A landscape with many valleys, sampled at points; each row gives a point and its height.
From any point a ball takes the steepest step (drop divided by distance) to one of its 2 nearest points. It stops when none of these is lower. Distance is the straight distance between rows; heights are no part of it.
j_397 (h 50.8): [118 101  97 103  82  89  97  78  78 116 109  82 106 137 126 134 105 124
  63  94  75 114]
j_734 (h 23.9): [ 75  88  59  53 104  95 122 109  64 100 133  59  54  84 118  73  94 129
  69 121 102  89]
j_392 (h 49.1): [ 96 109 111 111 110  81  89 116 127  98  65 119  72  99  94  66 100 119
 104  80  93  95]
j_91 (h 46.8): [ 89  77 118 127  99  75 109  79 111  83  72 141  87 113  79 114  84 106
  73 110 122  98]
j_562 (h 39.6): [106 123  97 132  94  72 124 140  91  88  65 119 137 109 113 122  97  81
 120 117 101  95]
j_24 (h 43.7): [116  85 119 136  93 106  86 114  86 119  96  93  91 113 104 126 107 112
 100  87 102  83]
j_191 (h 17.4): [113  75  68 117  91 104 122 114 116 144  83 149  94 109  64 111  86  65
 137 125  88 107]
j_536 (h 41.6): [ 95  99 127 120  78  63 101 100 123  96  88  95 131 102 137 129  78 129
  73 119 131  60]
j_964 (h 45.5): [105 103  83  84 115  88 102  75 104 108  91 111  83 148  81 111  93  89
  77  67  83 157]
j_682 (h 39.2): [ 87 143  73 109  74  80 112 102  65  99 117  83 147 116  82 129  98 109
  87 155 105  93]
j_419 (h 58.8): [ 95  70 134 111 104 125  70 115  98  88  81 108  86  66 139  77 124 131
 104  79 108 119]
j_760 (h 44.4): [102  89 113  83  91 100 113  97 118  83  99  95  68  98  66 107  84  85
 112  67 116 114]
j_284 (h 52.7): [ 97  99  77  98 131 136 120 142 111 106  67 153  94 114  97 106 104  79
 119  95  83  91]
j_753 (h 5.0): [ 95 137  83  88 109 141 106 148 122  73 105 126 119  92  95 118 100 109
 111 106  85  73]
j_442 (h 18.5): [111  89  93  81  94 113 125 110  76  87 129  56  83 114 114 121  91  97
  92 118 103  87]
j_437 (h 13.1): [ 92  92  66  80  88 129 125 159  80 102 138  79  88  75 121 116  86  94
 135 153  96  69]
j_197 (h 23.4): [ 84  78  79 116  87 113 101 129  92 156  83 156 118 105  66  77 104  74
 142 126  93  85]
j_515 (h 55.7): [ 98 124 127 109 132 115  73 103 112  93 117  71  96  65 118  93 117 140
  88  94  86  79]
j_566 (h 54.4): [129 101  94  95 102  90  81 117  79 136  72 100  81 111  73  63 113  55
 131 102  94 122]
j_540 (h 33.9): [ 96 102 104 117 106  42  83  78 109 135  72 130 118 141  88  76  85  99
  72 109 116  99]
j_584 (h 68.3): [132  91 112 144 112  94 115  81 112  88 103  65  86  96 113  83 101 128
 103  72 102 111]
j_578 (h 50.6): [ 95  99  99  93 128 126 110 106  78 101  89 141 120 133  95 111 109  79
  90  82  89  86]
j_645 (h 35.5): [ 97 124  54 114  66 109 139 116  84  92 108 111 139 102  93 142 101 101
 104 161  78 105]
j_743 (h 13.5): [ 91 113 106 112 126 114  82 103 107 121 111 119 101 113  49  92  97 107
 105  76 113  70]
j_466 (h 52.5): [131  83 104  77 100 101  73  92  71 120  95  98 104 124  85  63 112  63
 100  85 109 133]
j_629 (h 61.4): [137 112  78 116 102  87  97  39 147 102  90 124 129 104 145  72  94 113
  73 123 103  98]
j_282 (h 33.0): [100  88 131  89 130  79  96  80 108 100  91 125 112 105 110  66  93  82
  84  84 106  67]
j_966 (h 54.6): [ 97  94 104 104  89 123  93  66  78  88  92  95  96  93 102  98 134 127
  63  97  90 128]
j_655 (h 33.7): [102  99 121 113 106  81 106  70 103  81 109  83 114  89 128  98  95 120
  74 124 105  76]
j_341 (h 56.0): [131 114  97 100  91  80  91 124  94 107  56 120  90  94  82  97 102  53
 123 127  91 110]
j_179 (h 56.9): [ 97 100 109 113  76  69 111  62 130  79 122  98 100 107  88 112  70 130
  84  76 109 105]
j_977 (h 47.7): [ 69 105 103 111  94 134 110 135  98  76 132  94 101  58  75 125  95  99
 158  78 101 106]
j_931 (h 39.5): [110 108 123  86 119  48 100  84 113  93 106 112 115 123  84  88  63  62
  93  92 107  86]
j_417 (h 46.4): [112  84 110 102 104 142  81 117  86 117 106  73  66  88 111 155 117 100
  94 113 100  83]
j_313 (h 56.8): [ 98  83 107 104 112 143  93 103  83  90  64  95  77  85 111  94 145 115
  82  79 105 136]
j_127 (h 42.5): [ 89 100 116 142  91  94 102 106  58 101 119  82 115  98 104 142 110 110
 100 116  94  82]
j_821 (h 15.2): [116 107  75  81  70 115  74 123 108 127  83 131  86 134  60  95 103 100
  98  93 104 115]
j_981 (h 39.3): [ 72 100  92 127  92 103 132 117  71  91 135  83  98  86  99 158  86 103
 117 136  83  79]
j_19 (h 32.3): [122 103  68 125  52 122 118 117  88 105 112 113 140  87  73 124 105  94
 130 131  96 115]
j_910 (h 43.8): [102  90 108  71 113  58  91  83 121 106 109 114  91 134  70  44  62  74
 104  71 104 119]
j_972 (h 24.9): [ 72  90 117 105 110 125  75 127  94 110  89 111  64  50  85 136 117  80
 137  90  92 118]
j_979 (h 46.7): [ 95  67 121  69  53 105  93  66 107  86 112  83  80  83  94  98 101 103
  88  72 116 121]
j_870 (h 20.9): [ 56  86 100  81 128 128  88 130 120 124  80  99  54  74  74 111 128  72
 135  62 116 112]
j_585 (h 42.8): [ 97 127 100  82 116  75 104  97  83  97 120  61 114  94 118  93  94 115
  65 163  97  61]
j_462 (h 54.0): [ 83  96 107 107 112 130  85  64 121  99 118  83  80  54 148 102 118 152
  83  97  83  93]
j_891 (h 52.3): [ 59 112 106  49 108 128 105 103 102  80 101  73  82  76  89 121 128  87
  92  63 104 121]
j_441 (h 44.5): [127 103  74 102  93  96 129  49 108  79 118  64 112  81 163  59  97 115
  97 122  85 106]
j_461 (h 59.0): [105 118 108 112 116 106 110 104  79  86  93  64  69  70  90 138 115  78
 109 118  72 119]
j_253 (h 52.9): [104  93 109 104  52  90  89 107  73  91  92 125 136 115  83  87 107  97
  95  98 120 103]
j_354 (h 46.6): [123  99 105 132  65  63 103  92  96 108  89  89 147 131 118 115  88 122
  77 121 137  95]
j_958 (h 15.1): [ 85  90  83  57 102 123 128 131  71  76 140  47  79  91 118  77  93 109
  98 110 113  77]
j_92 (h 40.1): [126  96  92  74 126  84  80  57 115 106 120 100 106 132 105  85  77  79
  59  87  94 155]
j_810 (h 42.6): [104 111 110  87 130  85 113 101 120  84  98 115  86 106  58 104  71  59
 117  94 105  85]
j_489 (h 19.8): [127 149  93 127 112  86 106 114  96  86 107  85 139 111  72  88  95  94
 116 112 111  93]
j_886 (h 11.5): [109  98  71  58 100 127 131 108  85  97 120  49  94 120 103 136 110  66
 111  89 101 123]
j_803 (h 57.6): [128 108 112  97 106  90  91  91  84 106  81  90  79 101  85 130 106  64
  89 121  82 113]
j_754 (h 48.8): [ 97  93 111  81 107 125  87  82  99 120 115  45  71  88 107 132 127 116
  79  82 101  99]
j_484 (h 51.5): [115  85 100  95  81  97 122  78 100  84  86  94 103 101 168  85 110 117
  88  66  75 116]
j_877 (h 50.4): [142  94 101 133  72  73  93  96  83 109  97  95 132 137  93  76  96 107
 102  88 123 119]
j_800 (h 43.3): [ 85 120  91 135 100  61 119 129  94 110  73 129 129 116  70  82  88  78
 142  96 105  89]
j_968 (h 4.7): [ 94 103  82  74  99 106 103 163  91  86 115  70  64  82 143 124  88 114
 102 151  88  74]
j_356 (h 55.3): [118  94  93  91  85 101  97  95 104 102  70 127 103 131 133  79 117 131
  66  70  82 116]
j_262 (h 11.9): [105 144  95 103 119 113 111 141 101  68 118  73 124  91 105  97 100 113
 117 106  86  72]
j_557 (h 25.8): [141 139  95 105 108  85 101  91 111  73 110  61 106 107  80  92  96 111
  92 120  98 110]
j_686 (h 53.9): [ 80  90  98  78  72  89 123  40 124  71 123 113 105 103 116 104  83 124
  69  74  87 112]
j_145 (h 51.3): [ 88 105 125 127 112  91  81 141 118  86  73 126  85  80  97 114  93 105
 112 108 107  86]
j_294 (h 26.2): [111  96 106 105 130 155  96 145  87  80 106  99 105  67 109 105 114  78
 143 119 107  90]
j_995 (h 27.6): [107 112  99  69 134 148  99 125 110  84  90  99  92  82  81  93 116  69
 115  92 110  93]
j_987 (h 52.1): [102  86 110 124  79  67  89 114 111 114  68 128 109 119  60  69  79  87
 114 127 151  89]
j_217 (h 50.0): [ 86  87 121 122  99  70 109 111 106  95  65 134 123 109  84 107  74  77
 103 120 147  67]
j_166 (h 49.9): [ 77  82 107  89  81 120 110  59 120  72 126  79  78  67 120  98  99 137
  79  90 101 101]
j_997 (h 47.3): [111  95 118  95  87 102 104 120  64  82  93  70 107  91 146  87 119 103
 107  86  81 108]
j_839 (h 54.3): [111 115  79 105 103  85 113  15 121  79 119 110 134  83 137  66  89  98
  87 120  97 107]
j_414 (h 19.5): [ 97 111 115  88 109 131  81  98  93 108 136  83 107  94  64 114 103  96
 101  88 109  69]
j_516 (h 31.1): [ 48 110 100  93  89  96 107 142  78  59 123 100 124  82 117 116  84 124
  99 150 117  65]
j_678 (h 10.4): [111 133  81  88  94 125  80 126 124 106  91 142 107 102  63 117 108  93
  98 120  96  82]
j_499 (h 24.0): [ 89  79 121  48 108  99  96  92 109 105  87 119  85 106 112  82 100  78
  89  52  94  92]
j_865 (h 43.9): [102 121 117 107 101  84 101 132  79  83  78 109 125  97 138 104 114  98
  99  91  72  90]
j_581 (h 11.6): [124  86  66 128 113 125 130 109 122 143 104 120 108  85  70 122  93  82
 146  98  78 105]
j_952 (h 58.1): [115  84  90 123 105 107  90  54 135 122  85 123  87  81 138  29 101 109
 119  83 104  90]
j_874 (h 59.6): [ 85  66 130 121  85 103  86  72 113  93 102 124 112  70 142  70 105 130
  98  71 108  85]
j_272 (h 41.7): [ 95  88 117 111  89  58  92  54 128 108  69 140 126 103 100  86  82 107
  62 120 138  89]
j_675 (h 33.3): [122 112 103 108 116  81  76  49 126 132 133  82 106 114  96  91  87 122
  76  73  92 104]
j_446 (h 46.3): [ 84  93 134  99  92 100 103 125 100  77 118  74  82  67  92 112  89  89
 140  63 109  96]
j_766 (h 25.7): [ 79  93 121  90  97 102 114 102  87  54 121  93 108  90 108 109  92 108
  86 119 112  76]
j_692 (h 49.8): [125  64 119  83  47  82  96  61 111  91 116  92 103  88 132  79  85 103
  95  91 116  98]
j_472 (h 34.0): [ 73 104  97 104 100 109 122 102  92  80  95 141 108  74  74 147  97  66
 113 120  75 100]
j_858 (h 29.6): [ 70  93 113 132 105 108  84 123  80 103 101 135 105  53  96 150 103  81
 138 118  80 101]
j_100 (h 50.9): [ 60  93 106  62  77 126  90 111  91  93 117  40  65  66 107 128 134 116
  98  81 111 115]
j_203 (h 15.3): [ 64  90 110  61 128 100  94 113 114 127  64  95  58  98 103  89 127  71
 109  48 101 113]
j_77 (h 66.4): [141  75 109 124 116 111  88  61 105 120  97  78  86 100  98  63 114 110
  97  83 119 118]
j_751 (h 50.1): [123  91 109  75  97 108  98  95  78 109  91  67  97 109 118  85 124  81
 101  60  97 127]
j_395 (h 53.2): [ 72 120 127 117 135 111  59 135 112  79 111 102  84  71 118 135 102 137
 109 103  91  81]
j_582 (h 47.2): [101 114 107  92  90  62  84  50  93 101 124  96 140 125  89 115  79 100
  49 137 117 104]
j_204 (h 34.3): [ 99 100  72  81 103  89 130  79  82  92 132  49  81  90 148  66 103 136
  72 123  80  96]
j_844 (h 54.2): [ 81 115  93  52 105 113  94  61 117  99 111  71  94  97  90  96 128 109
  75  51  99 136]
j_814 (h 4.2): [120  92  69  93 105 150 126 117 105 117 114  87 106  95  89 139 107  72
 132  97  91 107]
j_757 (h 42.9): [ 95 124 106 101  72  66  88  90  82 108 142  75 145 119  73 121  83 104
  90 123 120  78]
j_162 (h 48.1): [118 105  80  91  85  97  94  91  88 111 122  92 107 148  88 142  89  91
  80  86  85 139]
j_838 (h 35.4): [ 39 116  86 118 110  88 118 146  74  74 133  91 101  84 125 138  78 133
 121 139  84  74]
j_300 (h 23.3): [109 102  99 116 113  83  71  72 126 131 110 116 100 135  64  72  87 126
  75  82 111  95]
j_67 (h 63.2): [131  81  83 110 109  95  78  37 120 133 100 118  98 115 109  36  98 107
  91  94 106 126]
j_99 (h 59.1): [ 81  84  88  87 107  80 103  73 111 126  65 140  85 135 121  46 103 115
  83  74  77 119]
j_363 (h 48.4): [ 96 105  70  83 126 130 108  98  81 127  88 126 103 139  71 111 120  74
  96  73  86 131]
j_963 (h 20.8): [ 86 103  96  94 116 130 109 145  70  70 117  88 109  57 132 124 104  80
 139 149  80  95]
j_120 (h 40.2): [127 115 113 110 121  84  88  95 120 124 112  80  92 123  99 129  85 110
  87  81  91  75]
j_638 (h 32.8): [140 107  99  94 116  79 106  62 118  78 101  86 102 112 107  79  90  89
  77 101  93 132]
j_56 (h 46.5): [ 84 108  99 124 102  61 108 122 117 107  65 115  79 138  75  48  86 104
 130 101  93  99]
j_401 (h 53.0): [107  90 112 113 131  98  93  72 126 108  65 116  72  75 132  57 113 117
  94  81  83 104]
j_716 (h 20.4): [ 96  79  80  79  90  92  74 103 102 143  82 132  69 167  71  79  89  90
  87 102  96 124]
j_154 (h 28.6): [ 92 109  81 128  66 113  93 128  84 121  91 145 127  88  59  95 118  93
 138 105  91 107]
j_279 (h 25.9): [ 93  73  93  98 108 111  95 107 112 134  74 100  47 140  68  64 102 100
 110  87 110 113]
j_868 (h 24.3): [104  93  91  98 129 136  94 117 114 131  83  97  60  99  51  96 114  73
 128  85 119 109]
j_549 (h 55.8): [ 87  87 128  99  51  91  78  91  91  87  99 122 138  87 128  81 113 127
  77 101 118  80]
j_286 (h 35.6): [ 71 133 101 112  90  76 118 155  97  59  91 106 144  78 125 121  85 101
 126 130 105  80]

For each start below, name the point where the ball stops.
j_874 | j_766
j_757 | j_814
j_446 | j_203

Call two points neighbours if one is among the 2 nearest of the other. Go from one point of each pair to the other, from neighbour to neighbour, staying as low as possible. Name the highest point that can't be avoided.
j_814 and j_958 | j_442
j_968 and j_766 | j_981
j_753 and j_203 | j_279
j_203 and j_968 | j_995
